The views of a scene show one set of named points, each view turned or mirrored, shifted and resized as a whole, with a little noise and some points left out.

Scene 1
View 1
z_879: [ -8 -13  -5  21  25   3  29  -2  17   6  -6   9 -15   9   1  14 -22 -18
   1   4  -2  11 -18  -3  15 -18  17  -5 -21  14  -5  14 -11   9  20   9
 -13 -12  -6  -7  13  -2   4  19  17   5  13  11  17  -8   4   2   4]
z_291: [ 14 -17   7  19  19  -8 -16  11  14  -2 -12   9  -4  18   1  11 -11 -12
  -9   7  13  22  -7  -8   3 -12   1 -13 -22 -12   4  16   1   8   1   7
  -5 -21 -16 -19  17  12   2  16   7   0  22   2   9  17  18   7  36]
z_376: [ 28  20  16  19  20 -18 -22  30  -3 -42 -46  11   2   0  45   7  -9 -32
 -25   6  21  51  -5 -12 -27  26  -1   2  -9 -37  15  -1  23  20  -4 -31
  21 -34   2 -29 -10  26 -20  25  -5  12 -12  -9   3  32   9   4  67]
z_188: [ 28 -17   9  20  37 -30 -22   2  18 -24 -34   5 -13  17  -3   1 -20 -10
 -37  19  24   6  -5 -30  -4 -11  -1   8  -9 -17   1  21  -4   8   0   6
   7 -31 -19 -16  25  22   4  21   7  -1  35  26 -12  16  15  15  21]
z_746: [ 34   0  -8  28  35 -42 -19   5  14 -37 -52  10 -15   7   0  -8 -32  -9
 -44  27  26  -5 -13 -40  -6   0   7  16 -10 -20   1  15 -10  11   6  -8
  16 -35 -20  -7  24  22   6  16   6   4  47  26 -25  -4  12  16   9]
z_598: [  2 -23   1  19  23  20  13  10  20   3  -7  15  -9  21  21  19  -8 -23
  -1   3   1  42 -27 -10   5 -20  11   2 -36   7  -5  26   4  20   3  20
 -23 -17   2 -17  14  14   0  22  23  12   0  13  13  15  19   3  44]
z_5: [ 24 -26  16  14  41 -29 -22  -2  19 -21 -28   1 -10  23 -10   1 -15  -7
 -40  20  27   5   9 -27  -5 -13  -6   5  -2 -16  -2  23  -4   2   0   8
   7 -28 -18 -22  28  19   8  25   8  -3  36  27  -9  23  12  17  17]
z_832: [  5  -8  -8  21  37  -8  24  -7  19  -7 -24   6 -26   7  -4   5 -26 -14
 -22  16   9  -1 -16 -23   6 -14  20  14  -7   9 -11  21 -15  12  22   6
  -6 -21 -10  -2  21   5   9  25  24  10  24  30  -8 -18  -1   8 -12]
z_166: [ 11  18  -5  13   1  -5 -11  10  -6  -2 -10   8 -14   3  -8  16  -8 -11
   7  10  13  15  10  12  -4  19  13 -35  -2 -17  11  -3   4  -8  14 -23
   4 -14 -21 -19  -5  -3  -3  14   0   8   2 -32   9  -5   2  -3  21]
z_134: [ 10 -37  27  -5  38   3 -20   0  19  -4  -1  -5  -9  33  -9  23  12 -11
 -23  18  19  23  28  -1 -12 -12  -1  -9   8 -20  -7  30   6  -6  -1  16
 -14 -16  -1 -39  16  11   4  33  12  -4   8   7  14  42   7  12  27]
z_717: [  8  -4 -17  29  26 -26   7   5  18 -16 -25  17  -5  12  12  11 -28 -20
 -15  24   5   5 -25 -14  17  -7  19  -4 -34  -2   3  13  -9   6  11  -7
  -7 -17   6 -15  14   3  -1  10   8  -5  35   5  14  -7  16  11  14]
z_139: [ 23 -19  -5  23  25 -13 -19  11  20 -14 -22  17  -4  24  14  13 -12 -19
 -22  23  14  25 -20 -17   4  -9  10  -5 -36 -14   1  23   5  11  -5   9
 -11 -24   0 -26  20  15  -1  13  14  -4  31   6   5  17  27  14  42]
z_141: [ -5  23 -45  22  -3  34  42   3   3  24  -6  22 -44  -6  -5  23 -18 -15
  26  17  -7  10 -34   1  15   8  56 -10 -25  22 -13  12  -5  10  34   3
 -28  -9 -12   5   4 -12   5  11  40  32   1  -9  -9 -62  -5 -11 -18]
z_275: [ 13 -21  -6  24  36 -20   6  -2  24 -13 -25   9 -15  16  -1   5 -25 -15
 -25  19  11   3 -20 -27  10 -19  11  10 -22   1  -6  22 -11  11  11  12
  -6 -22  -9 -11  28  13   8  17  18   1  37  28  -4  -2  13  12   8]
z_320: [ 10  -8 -40  43  21 -19  10   8  22  -6 -24  30  -9  17  20  11 -33 -24
  -8  30  -2   9 -54 -18  31 -16  32  -1 -67   8   1  17 -13  16   9   6
 -24 -17  13 -12  23   4  -1  -1  19  -4  51   7  15 -24  31  12  20]
z_869: [ 17  -2 -31  14   6   2 -20  10   7   3  -7  21 -22  20  -2  23  -3 -13
   3  43  11  15 -11   0   9  11  37 -27 -27 -15   2  17   8  -6   5   0
 -27 -14   1 -34   9   0   1   7  22   3  31 -26   6 -11  23   6  23]
z_78: [-11 -29  23  12  42 -17  24 -11  19   3   2  -8  -3  15 -16  10 -20  -7
 -11  -5   7  -5  17   0  11 -27  -8 -10   7   7   0  12 -20  -4  22   2
   3 -10 -14 -11  16  -5   8  26  -2 -10  15  15  30  20  -9   7  -9]
z_67: [-19  -1  16  29  19   7  52   1  12   9  -5   2  -6  -9   9   3 -33 -21
  12 -34  -7  19 -21  -1  12 -23  -6  -4 -19  23   1  -1 -16  20  23  -2
   6 -15 -26  15   6  -2  -1  27   2  13 -12  16  22  -5  -6  -7  11]
z_119: [-12   1 -26  31  21   2  47  -2  16   5 -13  16 -17   2   9  15 -33 -23
  10   6  -9   5 -37  -6  23 -14  29  -1 -32  21  -6  10 -20  14  29   0
 -15 -10  -1   2   9 -11   0  16  20  10  17   8  16 -31   1   0 -11]
z_685: [ 11   8 -33  22   9 -22  -5   0   7  -1 -14  14 -23  12 -15  15 -21  -4
  -4  39  10 -14  -8  -4  16   4  32 -24 -20  -7   3  10  -9 -11  22  -9
 -12 -13 -11 -16  12  -7   7   5  14  -2  46 -15   2 -29  11   7 -12]
z_773: [ -4   2  14  26  22 -31  13  11   5 -19 -15   5  16   4  26   9 -28 -25
  -3  -9   2  18  -1   7   6  -5  -7 -20 -18 -11  17 -10  -9   6  12 -29
  16 -15   3 -21  -6  -2 -13  18 -19 -10   8 -12  46  26   5   6  32]
z_234: [ 14 -15 -11   8  10   4 -26  11  10   6   1  16 -12  27  -3  28   5 -14
   0  30   9  26   1   7   7  -1  21 -33 -24 -16   3  19  10  -8   1   7
 -25 -13   2 -40   9   3   2  11  16  -2  22 -25  16  14  24   6  36]
View 2
z_67: [ 11   6  -5 -20  15  18   9   0  -3   5 -16  19  -6  13  -1  -3  -4 -17
  -2 -10  -6  13   9 -22 -10  -4  -3 -20   1   5   6 -14   7   7   0   1
 -21  -6  -5   9  -7  -2  -7 -12  12   0   6  20 -17   9  -5 -10   8]
z_139: [ -9   1   8  -4  -4  -2  11  -3  15  -4  -1 -14  -6  10  12  14   5   1
  -5   5   0   1  -3   8   0   4   4   6  11   0  14   9   0   2   1  -5
  -4 -16  12   5   0 -14 -11  -4   4   6  10  -4   1   1   2 -11   3]
z_166: [ -4 -13  10  -4   5  -1  -1  -7  -1  -8 -25  -7 -15  11   6   7 -16  -8
  -2   2  -5   1   2  -2   4   2 -16 -12  -8  -1   3 -16 -15   5  -4   4
 -12 -16   9  -5  10  -5 -24   9  -9  14   9  23  -1  -7   6 -11   3]
z_717: [ -4   7   7 -12  -6   9   7 -13  13   5  -8  -2  -5  12   7  12 -11  -9
  -6   8  -8   6   4  -1   9   2   1   4  12   9  15   3  -3   2  -1  -5
   0  -9   6   6  -9  -7 -21  -2   6  -2  11  -1   3  -5   4   2  11]
z_879: [  2  -1   0 -15  -2  10   9   3   4   1 -15  12  -5  14   5  12 -10 -14
  -2   1 -10   5  12 -13  -6  -4   0  -5   7   4  13  -6  -3   4  -4  -2
 -16 -15  -1   3 -11   0  -9 -12   6   5   6   6  -1   4  -2 -15  11]
z_291: [ -7  -2   5  -5   2  -1  10  -2   7  -8  -9  -9  -9  11   9  10   2  -2
  -4   3   1   2   2   1  -4   7  -1  -1   4   0  13   1  -3   8   1  -3
  -9 -17   8   3   5 -11  -9  -5   5   8   9   7  -4   3   3 -16   0]
z_746: [-18  14   6 -14  -1  -6  13 -18  13  11  -7 -11   3  12 -10   8   4   4
  16   2  -2   2  -5  14   7  15  -8  26  15   6   4   2  -1   8   1   9
  -1 -11  -1   4   5   1 -22  -1   9   1  -3  -8   4  -8   2  -3  10]
z_773: [ -7   0   3  -8  12  12  -5  -6   3  -6  -9  -7  -1   4   6  -7 -16 -11
  -4  -1   9  13  -2  -7  -2   3   6 -12 -12  10   8  -8  -5   6   0  -5
  -2   0   5   6  -1 -13 -11  11  12   9  17  17  -9  -1  12   3  -2]
z_685: [ -9  -4   9 -10 -15   3   6 -10   6  -1 -28   6 -12  17   4  20 -22 -12
   1  15 -16   1  12  -4  10   9  -9   8   8   6  15  -7 -18   6  -4   0
  -7 -21   2  -6  -5   5 -29  -2  -3   5   5   5  11 -11   5 -10  11]
z_376: [ -7  -3  12  -7  21 -11  -1 -18   7   1   6 -28   2  -2   4  -6   4   4
   0 -11   8   3 -19  20   6 -10 -13  -8  -5  -6  -3  -1   5  -6  -2   4
  -1  -2  18  10  10 -18 -16  19  -7  15  13  15  -6  -2   6   9   1]
z_188: [-16   8   3 -11   0  -8  12  -7  11   1  -4 -12   2   9  -3   9   8   4
  11  -1   2   0  -6  12  -3  14  -1  21  10   0   7   5  -2   8  -1   4
  -6 -15   0   3   4  -5 -10  -4  11   8   0  -7   2   0   1 -14   5]
z_141: [ 18  -7   8 -20  -9   9  12  -7   2  11 -30  30 -16  21   4  23 -18 -22
  -7   4 -35  -2  21 -18   6 -21 -23 -17  16  -2  11 -17  -4  -3  -7   3
 -23 -22   6  -2 -16  11 -28 -15 -19   1   3  14   6  -2 -11 -12  23]
z_134: [-13 -12   2  -5   2 -11   7  14   3 -17  -5 -13   3   4   7  10  -1   1
  10  -3   6  -3   0   4 -18   2   4   9  -7  -9   7  -1 -11   4  -7  -2
 -16 -25   4   0   1 -12   4  -4   5  29   8   2   7   7   5 -32  -4]
z_832: [ -3   8   2 -21  -4   3  13  -5   5  11 -12  13   3  13  -7  12  -5  -9
  11  -2 -13   3   8  -7  -3   1  -6  13  14   3   8  -4   1   4  -5   4
 -16 -16  -7   4 -12   7 -12 -13   8   4  -1  -4   4   0  -4 -13  16]
z_598: [  6  -3   3  -9   1   2  13   5  10  -2   0  -1  -6  11  15  14   7  -5
 -11  -4  -6   3   5  -3  -9 -12   4 -12  10  -5  15   4   7  -1  -2  -8
 -15 -16  12   9  -9 -14  -1 -13   0   8  12   5  -5  11  -5 -17   5]
z_78: [ -8  -1  -7 -14   3  10   5   9  -3  -9 -18   7   1  10  -3   3 -14 -13
  12  -2   3   9  10 -16 -17  11   8   4  -8   6   9 -10 -10  14  -3  -2
 -20 -15 -11   0  -7   0  -1  -9  21  15   4   8  -3   5   5 -23   1]
z_869: [ -4 -14  14  -3 -14  -3   4  -4  11  -8 -18  -5 -16  13  16  24 -15  -6
 -10  12 -14  -5   7   4   7  -3  -9   0   5  -3  15  -3 -16  -1  -4  -4
  -7 -25  16  -4  -3  -6 -23  -2 -13  12  12   7  12  -7   5 -14   6]
z_119: [ 10   4   3 -21  -5  17  10  -4   6   9 -18  22  -5  17   4  13 -16 -21
  -6   3 -19   8  16 -18   3  -9  -1  -9  12   8  14  -8   0   1  -3  -4
 -15 -12   0   3 -19   5 -18 -13   4  -3   7   6   1   0  -3  -6  16]
z_275: [ -8   8   2 -15  -6   2  13  -6  11   5  -7   2   0  14   0  14   1  -3
   6   3  -6   2   5   1  -2   7   1  14  16   3  14   4  -1   6  -1  -1
  -9 -17  -1   5  -8  -1 -10 -10  10   2   2  -7   3   1  -1 -13  12]
z_320: [  0   9   9 -11 -15  13  11 -11  20   9  -8   6 -11  17  14  23  -8 -11
 -15  13 -16   5   9  -3  12   0   7   2  23  11  23  10   1  -1   2 -10
   1 -13  11   8 -17  -8 -22 -10   6 -11  12  -7   4  -2   0   1  15]
View 3
z_139: [ -1   5  -5  -6  -7   9  -2   8  -2 -23 -15  -8  21 -12 -30   6 -21   6
   2  -5  -9   8  -5  19   3 -14  -7  -8   1   8  -6 -13  -2   3   0 -12
  16   1 -27 -29   7   7  12 -15  11   4   2   1   8 -17  -7  12   0]
z_275: [ -4   4 -13   2  -6   1   0  -4  -1  -3 -15   4  27   8 -24   7  -7  -5
   8  -1   0   5   5   6  -4 -22 -14  -1   1   0  -3  -8  -7 -14   0 -10
  -1  11 -28 -29   5   3   8  -3  -4   9   2   7   6  -8 -10   6   6]
z_717: [  3  -2 -22   6 -12  20   3   3  -4 -13 -20   8  22  -6 -10   8 -11 -17
   5  -4   1  -2  -4  14   1 -19 -19   2  -3  17   8 -11 -11   3   5 -16
   2   4 -24 -35   7   9  15  -4   9   7  12  -8   9  -4  -3  21  10]
z_685: [ -1  -2 -17  19   5  15   8   6  13  -8 -15  16   7 -10   4  18   0 -17
  19  -2   1 -22 -13  16 -20 -21  -8 -13  14  21  -1  -4   1  -9 -10 -12
  -8   8  -7 -39  17 -13  15  -3   1   7  22   1  12   4 -12  28  10]
z_291: [ -5   3   7   4  -3   5  -5   6   3 -23 -20  -5  14 -12 -18   6 -14  12
   8  -7  -2  10  -3  13   4 -12   4 -12   2   8  -6 -16   0   5  -5  -2
  10   0 -21 -25  11   6   8 -13   7   4   4   0   8  -4 -12   9  -2]
z_832: [ -4  -1 -15   9  -4  -4   7 -10  -2  16  -5  15  22  17 -14  13  -4 -16
   6   7   7  -9  16   2  -6 -18 -19   7   2   6   7  -6 -14 -19  -5 -14
 -19  13 -26 -24   0  -3   1   1 -13  11  -4  10  11   5 -14   4  11]
z_166: [ -5  -4  15  18   4   7  -4  14  14 -21 -15   4  -6 -24  16  12  -8  -2
   9  -5   2  -3  -4  17   2  -2  13 -17   9  32  -2 -13   1  15 -18  -3
  -3 -12   2 -28  11 -12  11 -14   6  -9  15  -9  14  21 -22  15   2]
z_119: [  0 -10 -16  24  -3  19  19  -3  -4   3 -12  29   9   5   2  15  -9 -18
  16   3  21 -21   7  11   3 -11  -9   1  -6  22  18 -16 -13  -6   1  -9
 -22  14 -29 -14   3  11  -1   5   3  25   2   1  22  13 -11  23  11]
z_773: [ -2  -7  11  19 -17  11  -8   0   1 -26 -27   7  18 -24   6   5   0 -10
   3  -7   9  14   0  -5  19  -5   2   5 -18  22  16 -14  -7  26  -6   2
  20 -13 -11 -21   7  22   9  -7  14 -12  17 -21  -3  16  -9   8   6]
z_134: [ -9   7  27   6  -1 -22  -6  -1   4 -21  -4  -7  12 -13 -32   8  -8  17
   9   4 -11   1  -3   5 -10   2  18 -17   1  -1  -7  -8  13   3 -20   4
  29   0 -15 -19  12   3 -11 -20   9 -11  -2  15   0 -12 -20 -16  -5]
z_598: [ -5   2   6   4  -6   7  14   4 -12 -17 -11   3  10  -7 -29   6 -29  11
   6   2   4  -2   4  21  13   0   3  -8  -7  12   5 -25  -7   9   2  -6
   3   4 -37  -7   1  18  -5 -15  15  18 -13   7  22  -6 -12   7  -2]
z_879: [ -5  -5  -2  21  -2   6  13  -4  -1  -5 -13  20  11   1  -8  12  -8  -4
  16   0  16 -10   5   6   1 -11   2  -4  -5  12  12 -14  -6  -3  -3  -3
  -6  12 -26 -12   7  11  -2  -2   4  17   1   5  15   7 -14  11   5]
z_234: [ -3   6  10  10   2  11   9  15   4 -29 -12  -1  -1 -27 -18  12 -20   6
  14  -1 -10 -15 -17  25 -10  -2  13 -25   7  19  -3 -14  12   9 -10  -6
  18  -1 -13 -26  16   0   4 -19  19   1  10   7  15  -9 -15  14  -2]
z_141: [  0 -10 -12  27   8  18  31  10   1  12  -1  31 -14   4  13  24 -20 -19
  18   9  22 -43   6  30  -6  -4  -3 -12  13  37  13 -21 -11  -6  -6 -19
 -48  13 -20 -14   3 -11  -2  -3  -1  28  -2  10  39  24 -19  33  10]
z_78: [-12  -5  15  29   0  -9  -2 -14   3  -8 -17  17  20   1  -6  10  15   4
  25  -1  12   0   5 -14  -2 -11  16  -5 -11  -3   9  -6   5  -8 -14  12
  13  12 -18 -10  15  12  -6   1  -2   3  11   5  -6  10 -19  -6  -1]
z_746: [ -1   4 -20 -11  -5  -4 -18   1   8  -1 -17 -10  36   7 -16   6  -1  -8
  -5  -5 -12  22   7   5  -4 -31 -26   6  12   1 -13  -1 -13 -12  -3 -20
  -2  -2 -16 -50   4 -14  24  -6 -12  -9   6  -4   0  -4 -11   5   7]
z_320: [  4   0 -35   4  -9  33  18   5  -8 -14 -20  15  23  -4 -20  10 -19 -18
   9  -5   5 -12 -10  24  -1 -25 -26   0  -4  17   8 -15 -10  -2  14 -20
  -1  14 -37 -31   6  17  15  -2  13  25   9  -2  18 -15   2  34  11]
z_869: [  0   4  -4  10   2  17  12  15   7 -20  -8   4  -2 -22 -12  15 -21  -5
  11   2  -8 -23 -19  32 -15  -7   0 -23  16  27  -2 -11   6   4 -11 -16
   3   1 -11 -35  16  -9  10 -17  16   4  13   4  17  -7 -12  26   5]
z_67: [ -8 -15  12  27  -5   6   5  -6  -4  -3 -22  21  10   6   8   8  -5   2
  15  -4  31   9  21  -3  27  -5   8   5 -19  16  17 -24 -16   6  -1   3
 -17   6 -29   4   1  18  -4   6  -3  19  -6  -6  17  30 -18   8   0]
z_376: [  3   1  15 -14 -21  -3 -22  18   3 -22 -14 -22  16 -25  -6   3 -27  -3
 -26  -3 -16  30  11  17  27   8  -6   4   1  28   0 -16 -18  38  -9 -18
   8 -35  -7 -37  -8  -1  16 -25  12 -30  -5 -19   7   8 -12  -2   1]
z_5: [ -7   5   2  -6  -1 -13 -16  -4   6 -10 -16 -10  31   2 -28   3  -2   7
   5  -5 -10  20   6   1  -7 -23  -6  -5   4  -8 -14  -3   1 -12  -9  -6
  14   4 -18 -37   8  -5  10 -11  -7  -7   2   7  -5 -11 -13  -6  -1]
View 4
z_320: [ 24  -3 -29   8  -9  16 -11   6 -11  28  26   1  -9 -14  15  20 -10  11
  19 -10  20  -3 -21 -22   0   2 -11 -10 -27 -18   6 -20  13   6 -18  18
  11 -19 -10   2 -23   2 -31  13  -9 -13   7   8  -4 -18   2 -11 -10]
z_832: [  3  -2 -33   6 -18   3   5  -8  -3   3  12  -5  10  -3   6  -4   3   1
  10 -23   6   9  11 -17  -6  -2   2   0  -1 -20   6  -9   5  -7  -1   6
  13  -1   1  -6 -18 -10 -12  -6 -10  -1  -2  13 -16 -16  19 -14 -13]
z_773: [-16  20 -17  10  -1  -3   6 -21   5  17  25  14  14  -5  20   6  -2 -11
  17  -8  15   7 -11 -15  15   5  19 -15  -8   6 -14 -19   2   2  -5  10
   9   6  -6  -7  -1   8  -8  25   9 -11  28   8  24  28  -9 -12 -13]
z_234: [  1  22  -4   4  -4  -5  13   1  -9  15  -5  -9  20 -21  11  20  -9  35
  13   5  16  -1 -13 -33  32  -4  11 -10 -10  -6   1  -9  -4   4  -2  14
  -1 -18  -8  -1  -4  12  -2  15  10  -3  -5   1   9  -7 -17  -5  -4]
z_139: [  2  24 -26  -2  -5   6   2   1  -2  24  14   1  13 -18  11   8  -3  21
   7 -11   0  -4 -18 -23  25   2  -7   6 -20 -15   5 -20  -2  -6   2   8
   0  -4  -2  -5 -13  11 -14  18  -1  -6   2  17   0  -6 -12 -10   3]
z_188: [ -8  22 -31  -2 -15  -1   7   1   0  14  17   1  15  -8  -1  -9   7   3
   0 -18  -8   0  -4 -14  23   4  -3   9  -9 -24  12 -21  -7 -16  12   0
   4   3   4 -13  -9   6  -4  15  -4  -4   2  28 -13 -11  -2 -12   8]
z_869: [  7   5  -1   8  -2  -5  12  12 -16  23  -6 -20  14 -17   9  22 -11  28
  11   8  19  -1  -7 -26  21  -3   8 -11  -9 -11   6  -8   0   6  -7  18
   9 -20  -7  -3  -4   8  -8  12   3  -2  -2  -1  -3 -15 -12  -4  -4]
z_78: [-13  19 -21  14 -27  -4  10 -30   7 -18  11  15  15  -5   3  -9   9  -1
  27 -23  15  11  10 -24  10  -5  16 -19   9  -5  -4 -15   0  -7   4   5
  -2  -4  -6  -2 -11  -8   9   4   7  -7   0  16   5   3  11 -16 -15]
z_141: [ 20 -33 -16   7  -4  -1  10   1 -13   8  -2 -29  16 -10  18  26  -4  19
   7  -8  20   7  17 -30 -24  -3  26 -18  -6  -3  -1  13  24  12 -25  17
  27 -16  -3  11 -17  -8 -27 -19  -3   4  -5 -25 -12 -22  22 -12 -26]
z_119: [ 13 -14 -28  10 -12   7  -2 -12  -4   5  15  -5   4  -8  18  14  -3   3
  19 -19  22   6   4 -24 -17   0  12 -17 -10  -5  -6  -4  20   8 -21  14
  18 -10  -7   4 -20  -8 -24  -8  -6  -5   5  -5  -2 -10  19 -16 -25]
z_5: [-13  28 -30   0 -19  -2  10  -5   1   8  14   5  16  -7  -3 -14   8   6
   6 -18  -6   2  -2 -15  27   0  -2   6  -5 -23  13 -22 -11 -18  15  -1
   0   4   2 -15  -8   3   4  15   0  -3  -2  32 -12 -11  -1 -13   6]
z_376: [-26  22 -23  -8  22  -7  18  -2   4  45  19  -6  31  -8  24   9  -8   5
 -17  -4 -15  -1 -10  -9  28  11  11  16 -18   2 -11 -10  -9 -10   8   6
  13  28   8 -20   9  20 -14  26   1  -1  27   5  13  28 -22  -5   2]
z_879: [  4   4 -26   8 -13   4   3 -18   0   0  10   1  14 -11  12   8   2  10
  20 -20  14   7   3 -29  -2  -3  12 -13  -5  -6  -5  -7  11   0  -8  11
   7  -7  -7   3 -18  -5 -13  -2   0  -4  -1   1   3  -5  11 -16 -18]
z_598: [  5  20 -34  -3  -2   9   2 -15   7  13  10   1  21 -24  22  15   0  37
  12 -21   0   0 -10 -32   9  -4   0   3 -21  -3  -7  -5   9  -1  -5  13
  -2   1  -5   3 -23   3 -20   0   2  -2  -9  -1   9  -1  -2 -13 -12]
z_67: [ -3   3 -36   3  -7   2   3 -33  15  -8  24   9  22  -9  19   5  14  -3
  14 -33   8  10   8 -26 -13   1  32 -16 -10   7 -16  -2  22   1 -11   3
  12   6  -1   9 -18  -3 -19  -4   7  -4   7  -7  12  12  17 -24 -22]
z_275: [  4  10 -34   2 -18   5   0  -4  -2  10  18   3   7  -9   4  -2   2   6
  11 -21   3   4  -2 -19   8   0  -5   2 -12 -22   9 -17   2 -10   1   5
   6  -3  -1  -6 -18  -3 -14   6  -6  -6   0  19 -13 -15   7 -13  -5]

Which points are out of place in each view (at most two, in the order of its rows)? Write none if all are in place.
view 1 -> z_717
view 2 -> none
view 3 -> z_832
view 4 -> none
